Points, in no order, along strands that fork and pass close to each other.
(in the rows, 128 means zero)
Two points are linked if the straight distance between their rows is under 62.2. Some points are linked to none.
k365: [131 113 128 111 114 129 142 126 147 165 102 116 112 109 135 130 126 168
 127 110 153 165 133 145 138 131 156 116]
k413: [132 153 190 122 131 106 187 138 159 111  82 170 140 128 171 137 111 120
 125 143 156 105 154 103 173 116 168 198]
k39: [123  60  79 159 115 135 144 123 147 164 103  90 126 101 107  93  80 142
 123 127  90 116 151 147  91  94 137 107]
k21: [135 160 133 103 132 144 127 175  86  83 154 114 122 136 153 191  88 109
 123 171 141 157  64 158 190 131 153 115]
k433: [139 146 172 174 142 111 178 155 168  69 121 131 119 125 120 106 111  65
 131 135 126  77 160  92 124  88 117 194]
k868: [125 132 138 141 137 132 106 101 129 126 160 145 148 130 101 109 156 133
 131 129  99 123 123 107  93 143  83 145]
k789: [121 135 105 110 133 142  58  90  96 134 186 126 153 128  74 115 174 145
 140 123 105 146 112 111  99 167  65 102]
k853: [155 204 153 114 129 118  96 120 125  69 161 151 142 151 113 117 148 122
 146 145 106 126 102 112 121 145 107 143]
k500: [134 146 187 137 127 105 180 136 168 100  81 164 130 117 165 133 109 115
 132 140 149  99 160 100 160 109 154 206]
k618: [129 104  94 130 127 154  61 108  91 124 178 120 160 151  62  91 173 145
 142 115  96 144 126  99  65 167  68 123]
k818: [114  96 120 137 122 134 130 106 144 153 120 126 129  90 126 106 116 158
 118 118 100 122 139 133 100 113 112 135]
k434: [140 199 184 132 148 114 133 115 151  88 124 180 135 148 122 111 152 109
 146 142 120 107 123 103 129 133 116 184]
k491: [112 192 190 104 134 102 153  97 146 130  94 183 140 140 175 126 166 122
 121 110 143 105 145 114 153 131 142 167]
k459: [146 109 147 144 127 127 176 148 161 132  79 137 121 115 160 138  91 139
 125 131 148 136 145 116 143 110 172 170]
k489: [147  89  68 136 127 127 156 181 142  80 147  84 102 121 153 133  79  75
 141 138 110 124 114  94 122 104 117 107]
k207: [136 138 165 158 127 113 145 124 157  89 129 140 129 115 128 116 124 112
 133 132 105 104 142 104 119 114 112 167]
k363: [131  71  83 149 143 118 140 181 147  85 187  91 128 119  99  83 102  88
 128 154  92  81 141 103  65 112 102 118]
k34: [148 156 101 118 108 133 127 188  70  65 182 115 127 144 154 181  91  98
 140 160 115 138  78 126 177 136 126 120]
k352: [112 104 144 138 111 118 148 128 134 182 108 107 122 132 132 207 123 133
 131 153 195 165  88 172 166 124 165  79]
k952: [109 187 140  88 110 123  78  82  84 139 131 142 136 133 152 139 177 148
 129  84 134 147 128 146 163 169 124  93]
k934: [150  98 122 144 117 137 163 150 142 129  98 117 121 121 151 147  93 133
 137 138 150 157 123 127 141 122 171 141]
k542: [126 187 131  93 163 139  69  90 110 121 164 152 157 168  84 110 185 127
 131 121 101 148 106 109 114 164  88 140]
k543: [121 205 155 101 176 128  98  80 133 130 136 179 152 173 113 117 198 112
 123 100 116 131 127 111 128 152 109 161]
k14: [107 148 158 116 103 124 125 115 117 195 105 133 138 139 131 166 143 147
 120  83 180 167 118 177 187 153 180 102]
k625: [146  69  94 178 114 136 153 146 152 167  96  88  92 123 143 148  91 141
 147 144 154 154 132 153 110  98 170 120]
k430: [126  99 142 143 118 126 182 143 162 192  82 129 115 129 151 169 119 147
 123 138 185 161 136 154 135 113 183 138]
k196: [133 124 107 142 124 110 189 211 108  69 131 113 114 146 180 150  70  61
 144 166 119 110  81  85 156  97 133 133]
k716: [149  68  90 182 123 133 164 147 159 164  88  87  92 125 145 136  78 128
 138 140 135 142 142 145 109  87 172 128]
k749: [170 221 133  62 114 120  47 128  74  66 184 126 140 154 100 148 169 136
 147 138 111 132  85 123 127 171 104 105]
k230: [136 118 112 146 133 110 198 208 132  68 117 122 107 140 176 147  72  55
 144 164 132  92 103  67 148  86 131 150]
k653: [117 171 109  90 142 127  40  66  85 140 170 131 140 133  96 135 197 143
 134  94 119 154 122 127 137 169  78  72]
k605: [102  94  93 115 134 150  91  78 114 171 144 134 142  94 110 111 152 166
 111 104 121 131 146 143  92 146  80 106]
k727: [177 225 138  74 120 122  62 134  87  49 178 133 145 161 106 137 154 122
 145 141 105 128  83 122 121 165 109 133]
k214: [108 145 173 129 155 115 144  88 164 142 110 176 129 118 146 114 156 131
 114 117 130 106 151 113 118 120 107 178]
k691: [112 151 136  99 114 129  62  76  83 159 119 135 127 117 137 128 170 165
 124  62 148 166 123 162 169 172 137  68]
k509: [133 209 188 118 157 113 133 105 151 106 114 190 135 156 129 114 170 107
 140 135 127 105 127 104 132 136 117 185]
k890: [146 164 172 158 135 109 143 126 153  76 136 155 133 131 122 111 127 102
 141 138 113 103 134 100 125 119 116 175]
k490: [122 232 179  99 182 133 108  96 140 110 105 201 147 188 118 119 199  99
 125 101 116 112 126 108 146 144 121 194]
k452: [ 87  74  82 154 132 158 104  83 132 173 127 155 152 123 118  81 141 167
 115 108 124 120 187 140  67 125  94 131]
k307: [138  54  68 169 122 132 150 132 154 173 101  74 109 111 111 107  72 135
 130 132 103 128 147 149 100  88 150 104]
k535: [135 183 146 114 158 138  81 103 115  98 160 156 153 164  86 101 165 122
 137 136  92 140  97 100 111 155  86 152]
k971: [123 236 190 110 168 119 129  93 141 117  96 205 139 180 143 125 199  96
 129 105 135 100 133 111 149 138 130 191]
k223: [149 198 173  75 127 118 129 152 103  86 162 138 148 160 161 189 135 115
 115 154 122 118 113 137 191 152 152 151]
k5: [137 101 144 169 135 120 181 144 180 165  57 138 105 112 155 127  85 146
 118 132 145 123 165 127 129  81 177 182]
k996: [116 125 178 175 161 144 160 126 136 132  99 165 129 150  95  82 149 100
 126 135 117  78 171  99  86 113  98 226]
k194: [111 149 128  93 125 130  93  77 107 153 127 130 124 105 136 121 166 158
 120  83 137 154 131 140 144 159 112  84]
k283: [137 204 124  71 116 119  44 100  77 110 170 130 131 146 108 144 187 145
 144 119 113 144 105 125 137 168  92  76]
k100: [116 180 163  91 115 113 133 100 127 130 115 155 137 132 165 131 158 139
 125 108 135 131 133 123 152 148 136 127]
k739: [143 122 123 156 144 116 142 167 148  61 177 104 132 132 101  96 116  78
 129 136  97  92 124  92 100 110 103 131]
k234: [146 137  92 112 106 138 110 176  70  73 171 108 129 134 143 175  93 110
 143 160 128 152  81 139 182 142 130 102]
k357: [119 114 139 133 126 126 133 104 152 138 121 137 127  94 136 114 123 149
 121 119 106 125 142 124 110 120 109 144]
k514: [103 103 110 118 148 146 125  74 132 185 116 142 129  89 128 104 137 172
  97  97 133 128 153 154 101 124 115 120]
k158: [105  67  87 159 112 138 137 114 141 173 103 114 134  97 111  86  92 155
 118 122  92 112 152 143  85 100 126 112]
k42: [147 184 182 151 145 114 134 123 148  75 132 165 133 144 115 106 137 100
 147 140 114 104 125 101 124 125 112 185]
k203: [107 115 161 149 148 119 169 111 178 169  68 162 112  94 150 104 103 156
 103 118 134 103 170 127 120  84 146 187]
k381: [150 235 201  99 146 102 145 133 132  82 112 192 145 167 144 134 162 103
 137 144 134  79 123 116 153 138 144 198]
k437: [159 199 161  73 120 118 115 156  91  79 177 130 146 156 148 188 138 121
 124 154 120 122 108 136 180 160 140 138]
k776: [159 228 198  94 139  97 146 142 124  76 132 179 148 168 149 151 153 104
 133 153 130  80 119 121 166 139 152 194]
k70: [152  55  65 168 125 136 145 142 147 153 110  62  90 119 126 127  73 124
 139 136 120 138 133 149 102  92 153  98]
k335: [142  74 103 189 132 125 174 146 172 171  72 101  96 122 146 128  78 134
 129 140 134 134 155 141 112  74 177 145]
k458: [132  73  94 157 114 130 144 131 160 196 103  96  93 107 123 132 107 173
 139 129 147 159 144 165 116 102 162 117]
k677: [114 192 150  76 100 119  87 103  84 132 131 141 142 140 151 145 168 147
 131  97 131 139 123 145 172 167 132  98]
k9: [108 120 154 127 102 120 140 121 131 206 102 126 129 138 130 188 141 140
 123  98 194 169 120 177 174 138 175  97]
k742: [103 134 174 132 159 119 167  92 173 169  70 175 113 101 162 104 126 150
  96 104 152 101 170 125 121  95 145 184]
k837: [132  80 100 155 152 118 151 192 154  76 180 100 122 124  97  77 101  81
 135 157 102  71 136  92  72 104 102 141]
k643: [121 137 149 103 117 126 151 117 140 169  96 133 121 116 149 129 136 158
 115  94 158 156 137 141 146 137 161 121]
k202: [101  53  88 166 112 134 144 128 145 143 113 113 134 115 113  72 103 126
 117 142  87  87 174 124  62 100 114 108]
k734: [140 106 111  91  97 123  78 144  94 144 134 107 129 147 101 165 135 156
 136 132 161 181  81 161 183 155 148  42]
k609: [141  82  86 147 140 120 184 197 145  93 108  96  91 125 175 133  63  70
 139 148 132 114 103  90 118  88 137 129]
k841: [112  88  96 157 130 128 157 106 161 216  96 124 110  88 122  99 108 184
 116 113 140 143 157 168 107  90 157 123]
k132: [120 178 177  91 115 137 126 132 111 157 109 127 140 161 142 188 123 126
 113 123 146 156  98 165 210 144 173 114]
k560: [136 105 107 136 114 134 116 161  93 116 139  94 122 130 125 177  94 127
 147 165 173 169  57 160 168 136 160  73]
k154: [121  90 116 146 124 132 144 117 155 166  99 119 120  93 127 106  96 162
 116 118 108 127 145 143 106 100 136 139]
k90: [129  87 121 173 158 140 163 163 138  94 127 127 113 143  90  44 133  89
 131 169 117  53 177  94  52 103 109 171]
k159: [118 162 171 109 116 132 149 131 126 176 101 128 138 154 139 186 121 125
 115 124 164 161 101 164 195 136 182 112]
k178: [116 120 121 130 130 138  95  95 120 139 167 137 148 118  99 114 157 144
 130 126 103 130 125 113  88 149  76 129]
k499: [ 99 116 166 175 157 140 158 114 146 155  93 175 131 142 109  83 149 113
 122 131 127  75 189 113  88 102  98 226]
k236: [109 188 161  76  98 124  78 116  76 145 129 137 150 145 146 161 158 150
 123  90 136 145 112 169 196 171 148  99]
k306: [111  48  68 153 109 137 133 133 138 135 127  91 136 108 106  78  96 123
 121 141  82  98 163 132  62 110 114  87]
k627: [102  76  73 114 131 157  68  76 101 174 146 131 146  94  97 106 157 176
 113 100 126 133 157 151  87 153  77  85]
k313: [147  85  59 133 126 129 135 176 143  80 173  73 108 116 133 129  84  81
 141 136  95 125 117  99 114 112 100  92]
k758: [115 150 105  95 140 134  54  76  95 140 179 128 147 128  83 126 187 146
 134 110 116 151 118 118 117 169  67  84]
k342: [130  99 144 174 155 138 163 153 132  95 124 130 123 141  90  63 138  85
 122 154 112  58 167  96  64 104 104 178]
k844: [118  90 136 140 107 124 168 137 155 199  91 117 113 128 144 181 129 148
 128 137 196 165 130 165 140 118 174 115]
k88: [125 175 171 118 139 109 133  97 154 116 127 171 134 130 141 119 160 126
 133 128 122 118 134 108 126 134 111 159]
k788: [123 168 196 102 128 102 179 129 153 126  84 170 147 138 177 138 129 125
 117 131 151 108 149 112 177 127 171 179]
k713: [120  54  69 144 103 138 117 133 124 129 143  78 134 101  96  93 101 127
 124 136  77 106 150 138  69 122 105  79]
k607: [119 185 157 107 142 117 117  84 138 126 137 166 137 137 139 123 174 130
 128 116 121 129 128 112 127 145 105 141]
k304: [126 102 152 167 134 116 168 137 169 104  99 122 118 106 133 111  96 104
 115 133 106  84 169 112 114  80 128 176]
k112: [109  84  79 104 129 147  57  81  93 162 159 123 142  91  90 117 164 171
 121 101 122 140 135 143 100 159  66  72]
k912: [141 149 174 167 131 106 178 145 167  73 108 144 121 122 139 122 109  82
 134 134 131  86 164  96 139  96 131 201]
k965: [111 160 132  95 119 129  68  67  85 151 127 135 128 119 141 128 178 155
 124  69 138 158 128 150 162 168 120  78]
k153: [137  98 143 163 130 118 168 139 169 111  88 123 115 107 149 122  85 117
 119 125 115 107 164 111 128  86 144 173]
k75: [117  98  99  98 135 136  67  70  95 172 136 119 121  88 106 114 164 174
 110  77 132 156 126 160 131 155  96  54]
k556: [127  72 105 165 128 138 125 139 126 113 150 115 132 143  96  73 141 113
 123 147  91  82 162 106  46 119  96 119]
k520: [123 114 138 134 113 121 132 132 121 164 120 103 121 135 125 206 118 132
 135 162 189 168  72 172 176 126 164  65]
k478: [164 211 172 102 129 100 139 150 122  64 152 167 150 163 146 151 134 112
 136 154 128  94 120 121 161 140 145 181]
k678: [120 210 166  98 191 134  99  95 134 115 122 187 156 185  98 106 198 105
 122 101 106 125 126 107 138 151 111 185]
k184: [118 111 152 161 140 117 178 127 182 168  59 149 107  97 149 108  90 155
 110 123 136 107 171 125 125  78 162 187]
k19: [134 140 109 141 118 118 173 201  94  68 147 116 121 149 177 163  73  73
 139 160 116 120  79  98 166 104 133 134]
k997: [120 150 162  99 119 122 159 120 144 152  92 146 134 123 161 131 135 150
 117 105 152 143 138 127 155 136 162 137]
k745: [113  93  88  97 131 140  60  75  91 166 150 119 131  84  99 117 165 174
 115  91 124 148 126 147 120 160  76  60]
k84: [142  83 120 185 134 124 181 144 178 173  63 117  99 120 151 128  81 142
 126 138 141 130 162 134 119  76 180 162]
k263: [138  84  89 163 108 134 139 174 100 117 132  75 107 126 140 161  79 107
 161 149 165 158  63 147 139 125 160  87]
k729: [142 168 134  96 128 137 125 177  82  72 172 121 125 140 159 195  97 108
 123 170 128 145  80 144 195 140 143 131]
k673: [156 204 173  88 127 104 138 149 113  77 158 156 152 161 157 169 136 114
 127 155 123 107 119 127 174 144 150 167]
k220: [130 161 191 114 145 118 187 147 143 114  94 159 146 149 175 165 101 112
 112 161 152 123 129 119 199 121 184 179]
k406: [152 100  60 133 113 128 107 162 124  74 192  63 120 110 106 127 102  90
 147 129  87 132 117 107 123 130  91  68]
k681: [110  69 102 170 118 144 123 122 130 134 133 129 134 139 105  74 136 127
 123 139  89  90 172 111  51 114  94 123]
k857: [130 177 174 111 145 137 163 154 122 112 113 130 124 147 165 199  90 105
 109 169 156 157  80 157 191 123 183 131]
k498: [117 180 194 101 130 101 167 115 150 128  89 176 143 138 177 129 148 125
 120 119 148 107 148 113 164 130 158 173]
k633: [143 126 118  78 100 130  83 149  85 121 140 108 135 145 113 168 128 146
 132 144 146 170  91 160 192 155 144  61]
k364: [121  84 123 135 103 122 148 138 148 194 101 108 106 125 130 175 132 160
 134 130 194 170 127 168 137 122 167  99]
k538: [145 106 148 158 126 121 173 147 168 115  78 132 116 112 159 131  86 125
 124 128 134 117 156 108 140  96 160 180]
k642: [127 198 119  79 133 127  35  77  82 126 173 135 137 150 101 139 196 142
 139 105 114 148 109 123 138 165  84  79]
k559: [147  84  99 165 137 124 184 182 141 105  94 102 100 128 173 139  68  82
 130 137 146 122 115 105 124  91 160 139]
k488: [132 115 157 170 165 149 173 148 126 101 103 137 120 153  86  56 144  79
 123 151 115  61 174  86  70 111 101 208]
k793: [113 218 185 117 163 116 126  74 143 131 102 200 143 167 156 128 201 104
 123  91 137 107 145 117 150 140 134 182]
k453: [103 137 176 128 154 118 155  91 168 151  94 177 121 107 156 111 143 138
 109 110 138 104 159 117 121 108 122 186]
k482: [124  72 108 168 141 128 146 156 140  98 147 115 125 130  97  69 125  99
 123 160  98  65 163 105  52 108 107 133]
k333: [104  79  71 148 125 155  72  96 115 155 158 134 147 143  92  82 166 169
 132 105 109 134 181 126  51 145  73 121]
k55: [128  60  70 146 132 124 131 171 140  92 184  85 131 115  98  83 103 100
 127 153  88  85 148 113  55 121 100  98]
k925: [151  61  68 166 118 135 148 170 122 126 121  60  83 125 149 141  77  99
 152 140 151 147  94 137 107 107 153  88]
k250: [165 219 145  91 121 114  87 131 104  62 170 146 145 156 118 137 150 125
 144 145 111 123  96 120 126 157 116 137]
k43: [131 126 137 117 118 135 132 143 109 145 121 109 128 143 120 187 113 132
 130 159 173 169  81 161 181 138 167  84]
k402: [137 135 135 100 116 138 114 147  96 131 130 110 127 148 119 186 111 130
 125 157 161 167  76 165 194 143 160  78]
k562: [112  83  73 140 121 155  63 102 101 149 170 127 148 138  82  93 171 162
 135 105 107 137 161 119  56 157  67 114]
k346: [130 101 123 122 109 128 145 135 146 180 103 109 108 117 127 145 131 167
 131 115 173 172 131 157 140 130 164 106]
k751: [138 231 199 110 154 110 143 120 143  91 103 199 136 166 138 121 169 100
 142 142 133  89 126 108 144 133 132 199]
k91: [ 99  77  77 143 132 152 124  82 128 205 109 136 132  85 105  86 118 183
 106 104 134 130 154 165  88 116 124 102]
k483: [145 107  77 137 117 130  88 154 108  72 215  63 140 117  76 100 122  97
 142 134  80 117 106 102  88 143  82  67]
k655: [141 107 145 137 126 125 172 141 168 153  79 134 114 115 154 135 101 154
 124 127 151 145 146 126 136 111 172 160]
k32: [127  98 128 151 128 127 158 124 168 168  86 126 112  97 137 112  95 163
 118 119 118 130 152 138 115  92 153 152]
k502: [123 198 160  91 122 110 120  95 126 120 131 161 140 142 156 133 172 134
 130 115 125 128 130 120 142 149 120 130]
k219: [120 163 178 136 157 119 137  96 158 124 122 178 133 130 129 112 162 120
 130 129 124 110 137 105 118 128 103 181]
k165: [139  83  67 137 123 129 107 164 124  81 207  63 133 110  84  97 112  94
 135 143  84 105 121 106  76 136  89  75]
k551: [ 93  76  76 150 125 156  87  89 123 163 144 144 150 127 105  87 154 169
 122 107 118 128 184 135  59 138  82 122]
k164: [144  67  72 162 107 132 138 179 103 115 134  62  94 126 143 151  78 100
 161 141 158 152  71 141 122 119 153  77]
k507: [112 148 147 104 114 129 117  96 114 174 101 132 125 116 145 128 156 158
 117  66 163 161 133 156 157 156 159  97]
k256: [136 114 113 151 138 112 197 202 156  68 113 121 101 133 168 140  77  52
 141 154 140  85 128  66 141  80 127 166]
k297: [130 122 171 173 165 147 164 136 126 110 103 149 127 155  86  71 149  88
 126 138 111  73 168  88  80 116  99 214]
k830: [113 181 171  78 101 130  86 126  85 153 125 132 148 154 141 176 144 146
 117  97 138 151 100 175 211 162 160 104]
k960: [112 143 133  97 129 130 114  81 125 151 126 134 124 103 141 120 158 155
 117  95 131 146 135 135 133 147 111 106]
k243: [145  78  58 132 125 128 125 167 136  86 183  61 117 106 111 120  92  88
 136 135  87 124 124 111 109 120  96  82]
k322: [141 109  98 116 112 138  98 161  82 103 146 100 124 134 120 174 100 130
 142 164 158 171  60 159 180 143 151  70]
k308: [131  61  55 137 128 127 118 172 134  88 197  71 129 109  92  91 100  96
 134 150  82  97 136 113  63 129  95  82]
k265: [114 141 143 100 124 129 131  94 132 163 105 134 119 106 149 119 147 161
 112  83 147 153 139 141 141 144 140 111]
k474: [138  76 107 156 110 135 153 142 155 182  97 102  97 118 138 155 108 160
 143 141 166 164 133 158 121 110 171 122]
k492: [130 170 151 108 140 142 145 164 107  97 133 118 121 141 157 196  87 106
 117 171 153 158  65 163 191 122 167 120]
k417: [125 141 154 144 138 124 122 103 143 120 145 150 138 121 119 113 147 129
 130 131 103 119 127 107 104 134  93 154]
k119: [105 101 106 110 133 145 106  80 122 173 131 131 129  87 118 109 143 169
 108 101 125 133 141 147 104 137  96 109]
k973: [101 110 128 122 154 141 137  71 144 184 103 153 129  96 139 104 134 166
  91  98 136 122 160 145 102 117 122 139]
k161: [146 186 144  87 129 135 116 185  80  61 191 120 121 146 161 211 108 101
 122 164 123 144  72 138 192 146 133 135]
k510: [124  75  86 165 118 127 151 122 162 202  96 102 106 101 115 109  94 173
 132 124 125 143 149 161 107  89 157 120]
k858: [121 159 155  94 113 116 143 113 137 131 109 147 136 122 161 127 139 147
 126 114 139 141 136 123 152 144 142 132]
k255: [151  58  64 170 130 133 155 163 140 138 112  61  80 125 146 133  68 102
 143 141 140 139 114 140  95  94 156  96]
k359: [157 194 158  73 128 131 109 170  82  68 193 120 133 150 154 207 127 107
 117 160 122 135  89 138 195 160 138 131]
k774: [151 212 129  69 110 117  49 115  79  90 176 130 132 149 108 145 175 145
 145 131 111 136  99 127 135 168  97  85]
k444: [137 140 177 156 127 108 180 139 168  89  83 151 125 113 158 129 100 102
 132 136 143  94 167  97 152  97 146 209]
k870: [108 115 136 126 145 131 148  92 157 179  96 153 120  92 144 104 125 168
  98 102 133 123 154 141 111 108 133 147]
k385: [118 122 112 121 119 135  93  94 118 137 163 123 138  97 107 118 152 150
 133 125 101 138 123 122 104 149  78 107]
k441: [128 117 162 170 132 114 160 131 162  98 116 132 123 112 126 110 115 100
 122 133 106  87 159 107 111  93 117 177]
k455: [150 107  68 135 108 128  89 151 112  74 203  60 130 108  89 119 112 101
 147 128  80 129 114 110 114 139  85  62]
k241: [128  88  84 141 118 156  63 113  94 128 174 113 147 151  69  86 171 146
 139 114  94 135 141 101  50 157  68 117]
k929: [122 200 122  78 158 139  48  81  99 123 170 145 157 171  77 119 197 126
 129 107 104 153 107 116 121 167  88 123]
k561: [137  96 108 147 113 136 135 159 105 121 131  93 118 126 132 171  91 123
 150 160 172 166  69 153 156 131 166  92]
k208: [162 191 117  79  98 117  71 141  82  73 183 119 140 136 117 157 145 143
 149 147 115 136 110 130 151 166 112  94]
k529: [118 147 163 105 113 130 154 132 126 173  97 129 141 147 138 167 125 136
 118 117 167 161 113 152 183 143 177 113]
k907: [152  92 117 162 123 137 173 162 136 120  96 111 116 125 161 151  80 115
 135 138 151 147 118 122 138 111 174 146]
k614: [ 85  71  94 160 129 153 126  88 138 180 106 158 146 106 124  78 120 163
 109 115 120 110 176 138  76 110 107 135]
k436: [141 147 100 130 108 124 151 195  83  64 166 116 124 150 166 170  82  82
 142 160 111 128  81 105 170 117 128 127]
k133: [110 198 188 114 151 107 144  84 151 131  99 192 136 148 166 123 182 113
 124 105 142 105 145 112 144 131 130 176]
k829: [110 110 149 131 104 120 151 126 135 196 102 115 125 138 131 199 131 136
 126 130 192 166 104 169 171 128 169  92]
k765: [147 122  91 104 107 138  87 173  64  80 167 103 126 132 128 175 100 123
 142 164 138 164  69 153 188 146 135  77]
k4: [141 137 145 165 143 109 180 175 171  60 131 123 113 131 131 118  99  58
 132 136 130  80 151  82 129  83 117 177]
k87: [120 115 114  98 126 130  64  69  92 169 127 120 115  98 117 117 170 172
 115  65 143 167 124 162 150 160 116  52]
k783: [120 189 155 108 163 123 106  84 137 129 143 171 145 155 116 118 183 121
 128 113 118 131 123 110 120 149  99 153]
k676: [135 104 142 142 124 126 179 148 166 183  76 133 113 122 153 148 112 152
 123 132 172 153 145 141 134 111 182 153]
k886: [114 130 150 132 135 125 129  97 150 137 134 150 133 107 133 114 143 141
 120 122 109 119 137 118 107 124  99 153]
k174: [139  87 106 105  93 119  83 138 111 161 130 104 119 134 102 160 141 166
 138 119 169 186  91 159 166 149 150  41]
k537: [143  93  78 140 128 123 172 193 140  80 133  97  99 128 167 139  75  67
 142 146 122 120 107  87 127  97 125 119]
k964: [145 184 150 128 145 129  90 111 121  78 160 149 148 156  96 102 152 117
 144 142  92 134  97 102 111 147  94 149]
k410: [126 131 106 118 135 145  62  98  95 126 183 131 162 145  69 102 174 140
 139 123  99 147 112 102  86 169  71 124]
k309: [117 179 172  80 105 133 114 131  98 151 118 127 147 156 142 172 134 138
 115 110 140 152 109 162 205 156 164 110]
k35: [ 92  59  95 176 115 146 135 116 140 150 113 134 133 130 117  63 122 132
 121 139  95  87 185 115  55 101 101 120]
k527: [121 118 145 127 135 123 157 112 165 167  89 143 113  97 149 112 113 165
 109 109 133 133 151 132 119 107 147 155]
k975: [127  82  94 141 101 139  98 118 115 125 157  91 136  93  98 112 122 138
 133 125  78 122 130 129  91 137  88  93]
k422: [112 148 155 114 106 126 112 102 109 182 104 133 132 122 138 141 154 159
 121  63 176 167 128 174 169 162 174  94]
k275: [111  73  74 135 101 155  64 108  94 149 163 109 141  99  85 105 146 159
 136 118  93 128 136 129  73 151  65  80]
k820: [ 93  66  85 157 114 147 129 101 136 178 106 133 139  99 116  79 104 160
 113 116 103 113 160 143  76 107 115 117]
k334: [145 113 132 125 115 136 162 147 140 137 101 121 129 123 146 150 104 141
 132 140 156 160 120 130 153 131 169 134]
k56: [149  94 121 167 132 129 183 171 141 104  90 119 114 127 171 147  72  94
 128 135 146 127 124 105 140  98 167 156]
k700: [120 132 126  95 108 122  62  95  89 162 122 125 119 118 121 125 163 169
 124  66 150 176 115 163 165 166 136  50]
k585: [102  86  91 147 133 142 142  91 141 206 100 136 123  85 116  88 111 182
 107 107 131 129 154 162  95 104 136 116]
k600: [131  65  75 142 105 137 112 131 124 124 148  72 129  95 100 108 103 127
 127 127  77 118 139 138  91 124 102  84]
k421: [132 129 151 107 116 130 164 140 137 154 100 129 136 135 145 155 116 143
 123 134 162 159 120 136 168 140 175 127]
k215: [139 106 109 148 157 119 142 191 146  57 187  99 127 136  87  74 111  73
 136 149 102  81 114  83  87 110  98 140]
k299: [121  97 102 125 107 139  94 106 115 135 155 104 131  85 104 116 130 155
 134 121  93 136 124 131 104 142  84  98]
k398: [123  73 105 170 151 129 155 171 142  90 144 120 114 132  95  49 122  92
 132 172 113  55 172 100  48 101 111 152]
k684: [140 140 134  85 114 138  93 150  84 117 140 108 129 151 118 191 116 129
 121 156 149 165  71 170 200 145 153  69]

Follow the links from the first point to the second, and from the first to the third. Name the last point that the two ways share.
k365, k422, k87: k265
k655, k100, k691: k643
k194, k43, k100: k265
k677, k119, k858: k965
k793, k643, k214: k607
k9, k783, k844: k643
k309, k507, k112: k965

A fork is a point with three links, a tip a point with one. Leave the first point through the second and follow the links. Name the first fork or tip that comes.
k491, k498: k4
k829, k352: k174
k5, k184: k607
k203, k184: k91
k844, k364: k643
k159, k132: k965
k436, k19: k256
k165, k308: k739
